Points, in no order, along strands that fork, close into loops and pass close to each other.
Two points are linked if the straight distance between their rows is under 62. Some points are linked to none.
z868: [ -9  -1  -5  11  22 -22 -11 -18   0   2  -9 -13  10 -18 -12 -30 -32  -7
  -2  -7  20  16   2]
z226: [ 18  14  39  17   4  12  -9   9 -20  -1 -11  13   2  13  10  -4  39   8
  33   0 -27  -3  -6]
z937: [  7   3  -4 -17   5   6   0   0 -13  19   5 -27 -12  -7  -9   2  -8 -22
  -7 -16  -5  21  14]
z14: [-19   7 -14  19  -3 -19 -13 -30  -8 -10  -8  14   9 -26  -2 -36 -27   0
   6   3  30  12 -18]
z187: [ -1  -6  16  27   7 -11  -6 -23 -13   8 -20  16 -15   0 -32  10  11  21
 -15  22  -6   4   4]
z780: [  2 -11 -12 -21 -23   3  -5  23  29 -33  -5 -15  12  21  16   4  -9 -18
  -7   3  16   5  -6]
z665: [-14  10   2   7  -8  14   4  -1  46  14  12  13   8 -12   1 -42 -26   4
   1 -12  -8 -35   1]
z116: [-13   1   0  -5  29  -2   0  11  34  27  18 -34  12 -10  -6 -14 -23  -2
 -12 -25  -5 -16  21]
z872: [-10   6  11   3  21 -18 -11   7  20   2   3 -22  14 -17 -14 -13 -14  -2
  -7  -5  10  -3   2]
z686: [ -9   4   9  -3 -26  24  22  -9  10  18  13  18 -27 -11   3 -10   5   4
  -6   1 -19 -14   0]
z597: [-14 -13  -7  21  -5   9  16 -10  43   0   3  27  -4  17   1  -6 -14  22
 -21  10 -10 -36   8]
z24: [ -7  28  -1 -23  -3 -10  -2   9   5  26  34 -29  -8 -38  -4 -23 -18 -23
   5 -25   0  -2   5]
z518: [ -5 -20 -17  13 -12   2  15 -47 -27   0 -18  32 -32   4 -13   8  -1  14
 -15  26   2  17  -2]
z753: [ -3   8   7 -14 -39 -16   5 -12  13   2   4  -4 -14 -36 -40 -21 -20 -20
 -21  12   4  28  13]
z422: [-13   4  19  18  -6  13  -2  12  45  -4   0   9  25   8  18 -33  -5  10
   4  -9 -10 -31  -4]
z642: [ -2  -9  -9 -15   6  21  22  16  27  20  20 -14 -15  11   6  30  -6  -3
 -28 -18 -19 -26  22]
z806: [  2 -20  14  28  38  -4  -4  -4  -5  10 -20  -1   9  29 -14  12  15  28
  -2   5 -15  -9  27]
z258: [  8  21   4   1  39   4  -4  20 -36  27  26  -2   6  -8  15  37  24   8
  13 -17 -16 -13  -2]
z898: [  4   0  30   8   4 -23 -27  15   3 -21 -23 -12  19  -9 -21 -15  13  -2
   6  18  12  12  -5]
z392: [ -6  -9 -24 -15 -35   6  12  20  44 -31  11  11   3  18  27  10  -3  -5
  -5  13  14 -20 -13]
z538: [ 15  14  -2 -14  26   3 -11  30 -12  -1  21 -34  16  13  39  14  12  -9
  28 -26  -2  -2  -3]
z735: [ 19 -12  14  11   4  18  -8 -16 -19   8 -26  10  -6  23  -6 -15   7  -1
  12   3  -7  23  16]
z731: [ -4  -6 -33 -22 -15  -3  26  -4  -9   0  12   4 -27  -7  -5  44  -5  -6
 -27  12   7   1  -1]
z553: [  5  14 -14   8  32 -32 -12  -5 -43  -5   9   3  18  -6  19  22  11  17
  31  -1  12   1 -16]
z4: [ -7  15  -5 -32 -44 -13   7   7  -6 -10  17  -5 -28 -35  -9  11   3 -23
 -12  11  12  16  -6]
z333: [  2   7  -1 -13  31   5  -3   6 -37  28  19 -21  -3 -10   7  18   1  -6
   2 -21  -5   6   7]
z327: [ -7 -11  -5 -13  31   7  13  12  15  30  18 -33   0  -1 -14  23 -15  -1
 -33 -25 -13 -16  34]
z777: [ -5  14  30   0 -27  -3  -3  28  20 -12   2   4  -4 -11  -4  18  31   9
  -6  22  -4 -18 -10]
z902: [ 13  25  44   3  -1   7 -12  19 -22  17   0  -6  -3 -15   8  -6  38  -8
  27  -5 -22  10  -6]
z741: [  9  -2  -4 -34 -26   9   3  24  23 -16   8 -27   2   3   7   3 -11 -28
  -2 -11   5  20  11]
z532: [ -9  -4 -16   5 -13   6  19  13  38 -14  16  14  -2   8  11  18   4  15
 -11  12  -4 -38  -2]
z264: [ -8  -3   2  22  -7  -2  16 -32 -15  16  -2  26 -23 -17 -11   7   5  21
 -11  18 -10  -6  -4]
z452: [ -5  -8 -29 -15  -9  10  31   6  31  12  25   8 -21   0   5  34  -9   5
 -27  -1  -8 -38   8]
z194: [ 11 -12  -7 -21   7  -7 -15   2 -16  -3 -10 -28  -3   9 -11  -1 -15 -17
   4  -6  17  37   5]
z11: [  0   0  14  25  28 -17  -3  18  -7 -10   1  10  18  12  10  23  33  32
   6   3 -16 -31  -7]
z721: [ -1  10 -22 -24 -11  33  24  -1  27  10  31  -2  -5   5  41 -18 -15 -16
  11 -23  -9 -25  -2]
z817: [-12  13 -20  -6   9  10  11   6  23  19  38  -8   2  -9  28 -13 -16  -3
  10 -17   1 -36  -5]
z890: [-15  12 -21 -22  14   1  12   3  19  25  38 -27 -11 -19   5  -4 -35 -14
  -9 -25   1 -19   8]
z104: [ -4 -13  10  20 -22 -12  -1 -14   7 -20 -29  22 -13   5 -21   0   1  10
 -17  28   7   5   0]
z661: [ -2 -24 -36  -7 -11 -10  16 -41 -10  -1  -8  10 -23   0  -6  10 -24   6
 -20  11  20  16  -1]
z20: [  8   9  16   8  -9  32   6 -28 -32  17   3  22  -7  -5  26 -40  10   2
  33 -12  -8  21 -10]
z304: [  3   6  -6 -10  20 -19 -10  25 -14 -11   9 -21   8   0   8  38  19  -3
  -6   2   7  -9 -11]
z859: [ -9  25  -4 -23 -21 -10  -7  11  -2   5  23 -18 -11 -39   3  -6  -5 -19
   4  -1  14   7 -16]
z377: [  9   9 -11 -48 -26  18  11  15  -6   4  23 -24 -17  -5  20  15  -3 -32
   0 -21   2  15   6]
z456: [-22  -1 -12  16  -8   7  12 -24  38  12   4  25  -7  -8 -11 -29 -38  13
 -18   0   3 -28   2]
z841: [ 14   2 -21 -33   5  14   5  18 -14   4  28 -26  -5  16  36  25   4 -23
   9 -23   2   6  -1]
z154: [ 18 -15  25  -4  30   2 -14   9 -15  16 -33 -18  -2  16 -55  26  21   7
 -14   4 -16   8  25]
z531: [  9  13  13   4 -13   8 -16 -14 -34  -1 -12  12   6  -6  16 -41   3 -18
  31 -10   7  35 -11]
z411: [-18  14 -10  16 -17 -18  -2   1  18 -18   6  20   6 -20   3   3   8  14
  -1  29  12 -27 -36]
z776: [  6   1  -2 -12  18   2 -13  25  14  -7  11 -32  31  16  30 -20  -8 -11
  17 -25  11  -1  -4]
z790: [ -4   0  11  -2 -39  -6  -1 -11   2 -13 -18  11  -7 -22 -22 -30 -13 -21
  -6   9  14  34   3]
z393: [ 10 -10  11  -7 -10   3 -11  32  17 -28 -17 -12  11  31   1  10  16  -1
   1   5   3   4  -1]
z827: [  0 -16 -39 -20 -11  13  27 -45 -29  17   8  13 -35  -6   5  -5 -23  -9
  -8   0  11  24   2]
z958: [ -7   9  19   9   6 -11  -5  34  20 -15  10  -5  11   0   6  25  31  20
  -4  12  -9 -35  -6]
z888: [-14 -12  -2  13 -38   7  11 -15  25 -21 -25  44   0   8  -8 -17  -9  10
 -17  21   4  -3 -12]
z221: [ 10 -24  -3  -6 -32  33  17 -28  -2 -13 -26  30 -14  30  -5 -14  -6  -6
  -5  10  -7  19  10]
z978: [  5  -4 -18 -19   2 -14 -12  13 -12 -13   7 -24   3  -2   5  20  -1  -8
   0   1  24  14  -8]
z985: [ -6  -7  25  27  19   3   5   6  10   7  -5   9   4  16 -11  19  22  30
 -10  10 -29 -27  13]
z513: [  5   8  16  34   2  11   9 -13 -14   7  -4  32  -1  12  17   2  25  27
  24   5 -27 -11  -5]
z71: [ 18  -6  20   3  27 -10 -16 -11 -30  21 -28 -12 -14   4 -61  10   6   0
 -11   5  -4  28  26]
z465: [ -1 -16 -38  -4 -12   5   2 -30  -6 -15 -11  13   7  19  16 -13 -35 -14
   7  -4  24  24 -12]
z165: [  1  -4  31  23  -7  16   1  12  24 -11 -20  16  12  22   8 -16  11  10
   7   2 -15 -15   2]
z598: [-12   8  29  15 -18 -18 -14  14  28 -21 -12   8  10 -18 -17 -11  16   4
  -8  27   7  -5 -10]
z401: [ 21  -1  32  -4  -5  -7 -26   7 -19 -15 -36  -5  -1  -2 -36 -13  10 -17
   9  12   9  34  -1]
z618: [ -9   4 -10  14  -9  -1  -5   2  13 -29  -3  11  23  13  28 -11  -6   2
  14  -1   9 -11 -20]
z509: [ 14 -25   7   8  31  12   3  -6  -9  23 -21 -10  -4  29 -34  24   3  16
 -20  -3 -21   1  32]
z317: [  1   6  14  -5  -7 -17  -2 -10  -7  16  -5 -13 -22 -32 -52   2  -5 -14
 -27   6  -9  26  20]
z935: [ 16 -17  25  14  -9  16 -11  15  19 -25 -31  10  11  31 -17  -6  12   2
   1  12  -6   3   5]
z168: [  4   9   5  -1  57 -11 -17  25 -42  20   9 -16  23  -7  -7  46  32  12
   2 -11  -9 -13   5]
z263: [ 11  -3  -6  -1  -9  36  21 -29 -28  19   9  19 -14  17  33 -14   7   5
  22 -13 -24   9   3]
z160: [ -9  -7 -30  10  -4  -7   5 -18  -3 -13   4  17   5   4  19  -4 -15   7
   3   5  13  -4 -14]
z886: [ 10  -5  16  20  23 -25 -16  -4 -32  -6 -27  10   3   4 -27  20  29  22
   5  26  -1   2  -6]
z274: [  6 -13 -23   6  11  -4 -15 -12  -7 -18 -19   1  26  26  15 -22 -32  -9
  14 -14  22  20  -7]
z62: [-12  -9  -7  -5 -43  10  15 -17  24 -18 -19  27  -4 -10 -17 -32 -25 -12
 -17   9  13  15   0]
z130: [  2  21  41   0 -32   7  -2  21   4   2   4  -2 -14 -24  -5  -3  33  -6
   7   9 -17   2  -9]
z132: [  6  -2 -19 -13  -4  31  18 -12  -4  17  16   0  -8  11  39 -22 -14 -12
  20 -22 -10   8   5]
z231: [  1   1   9  -4  21 -29 -18  -7 -26  21 -13 -19 -12 -30 -51  20   1  -2
 -18  15   9  22  11]
z335: [  9   0 -34  11  31 -29   0   5 -23 -29  14   2  21  17  34  25   9  11
  28  -3   2 -17 -10]
z897: [ -6  17 -13   1 -11  -9 -16 -16 -17  -8   1   7  11 -16  23 -27 -14 -12
  26  -3  23  22 -28]
z68: [  0   3   2  -6  44 -19 -12  34 -17  -1  17 -26  35   1  12  34  28  13
   7 -11   1 -23  -5]
z311: [  1 -10  -6  21   7   9  -2 -10   6 -22 -26  18  31  32  16 -25 -12   3
  14  -8   4   6  -3]
z396: [  2  -1  -4  23  27 -32 -16 -11 -22  -9 -12   5  14  -1  -6   2   7  20
  10  11  15   2 -10]

How many points has the smallest loop of links through each point below? Write none if it is on no loop.
z868: 12
z333: 8
z780: 10
z618: 5
z452: none

A fork is a point with three links, a tip a point with one. Leave the first point through the second and follow the links. Name the first fork or tip that comes.
z116; z872: z890
z888; z62: z777
z509; z154: z187
z817; z721: z116
